Each row is a point on a landscape with many valleys, with its height.
A ball rolls from a point to whichever of its 3 nearest points has the largest drop for the distance, and stops where none of them is lower. Distance is the straight distance between rows; heights are no part of it.
Vamu height 352: [ 12 -40 -19 -15  58  76 -32   6   6]
padaf height 328: [ 13  41  20  27  -2 -23  31 -21  18]
tonub height 767: [ 13 -72 -24 -39   3  86 -52  66 -32]
tibob height 689: [ 22 -62 -12 -42  33  82 -38  53 -14]
pazug height 537: [  5 -50 -39 -19  52  75 -65  -4 -13]
metu height 359: [ 29 112 -57   2 -63 -14  36 -19   2]
nobi height 522: [-24 -25  18   4 -23 -49 -22  -6 -17]
Bab height 630: [  1   0  17   6  44  12 -10 -35  22]
ruton height 667: [  2 -27  39  -8  27  20  21  10   9]
kof height 693: [  1 -35 -11 -12  54  53 -47 -27   8]
fuva height 501: [ -9  32 -21   8 -50 -66  -6 -12 -19]
Megi height 310: [  6  25  18  22   2 -10   9 -23  17]
Rade height 692: [  0 -11  33  -6  33  14   6  -6  19]
mozos height 307: [ 10 -31  21 -11  57  60   6   5  14]
givep height 623: [-28   0 -16  10 -67 -76  13  15 -28]
meda height 435: [ -7 -20  24  -2   5 -15   1  -2  -1]
Foz height 473: [ -2  37  15  39  23  13  12 -44  36]
zibiz height 348: [ 11  37  16  14 -39 -44  56  20   0]
Nir height 313: [ 13  43  11  18 -16 -30  35   0   6]
Gibus height 507: [  6 -36 -22  -7  68  82 -39 -10  12]
ped height 476: [-15  -2  19   8 -27 -46  22  10  -8]
Lagup height 283: [ 17  67 -25  -1 -64 -41  64  40  -1]
Noza height 390: [-18 -18   0   2   5 -28 -38 -39  -3]
kanog height 399: [ -5  -7  37  -3   5 -17  19   9  10]
lugi height 519: [-13  10   4  10 -35 -53   9   9 -14]
Zavi height 602: [ -8 -12 -19  17  68  78 -19 -27  29]
logu height 624: [  4 -37   4 -10  40  32 -25 -13   3]
tum height 468: [-10 -37  19 -10   7 -12 -20  -5  -5]
Fod height 527: [ -7 -28  -3  -3  31   9 -45 -33   4]
Kupeb height 506: [-38 -61  21 -16 -21 -23 -12  12 -23]
piz height 372: [ 22  91 -31   8 -53 -35  52   7   9]
Zalaf height 364: [ 22  94 -49  -2 -64 -39  37  -2   1]
kiluz height 831: [-16 -84  -1 -49   3  51 -48  41 -28]
pila height 480: [ -1   0  20  15  57  52   8 -27  35]
tuto height 672: [-30  -3  -5  11 -66 -67  30  32 -30]
mek height 81: [ 12 -44   1 -22  55  73 -18  21  -1]
fiti height 514: [-18 -55  24 -22  12  12 -12  23 -10]
Puv height 295: [ 16  63 -10  16 -40 -44  37   4   3]
lema height 330: [ 21  89 -19  25 -34 -21  31 -21   7]
Vivig height 358: [  3  12  20  17  -5 -30  10 -12   7]
Dumil height 153: [  5  40  -4  25 -10 -33  -9 -38   8]
vuni height 462: [ -9  -7  33   3 -20 -42  30  19  -5]
gim height 294: [ 16  66 -11  19 -32 -49  15 -26   2]
Bam height 474: [-28 -27  26   1 -27 -47   8  23 -18]
rodat height 253: [  2  46 -14   8 -58 -58  26  10 -12]
fol height 496: [-24 -66  17 -28  -1   2 -26  19 -17]
luram height 590: [  2 -58  -5 -23  37  43 -47   2 -10]
pupob height 631: [ 14 -60 -25 -26  40  82 -47  31 -21]
vagel height 342: [ 24 101 -38  27 -47 -16  25 -27   4]
daf height 323: [ -6   4   5  11  -5 -31 -23 -33   3]
Kuv height 424: [ -3 -57  10 -35  35  45 -25  19   0]
garu height 438: [-14 -23  30  -3 -14 -32  16  22  -9]
Nuf height 395: [  6 -25   6  -1  61  53  -9 -15  24]
fubov height 598: [ -1 -50  36 -22  30  27   2  22  -1]
Reta height 584: [-12  15   9  35  51  50  -1 -52  38]
zarog height 194: [  6  53 -22   7 -59 -53  47  30  -2]
suse height 357: [ 10 -28   1   3  70  88  -4   3  18]
gasa height 217: [  7  75 -45   8 -56 -59   3 -18  -9]
mikud height 244: [ -4  44 -29   7 -70 -68  21  15 -24]

For each start below, name every point that the ball comes to, in order.
fol -> tum meda kanog
Reta -> pila Nuf mozos mek
fiti -> tum meda kanog
lugi -> ped garu
padaf -> Megi Dumil
Noza -> daf Dumil

Where does a ball stop that starts at each point below?
Vivig -> Dumil
fuva -> zarog
logu -> Dumil
suse -> mek
Bab -> mek
Gibus -> mek
nobi -> garu
piz -> zarog
Puv -> zarog
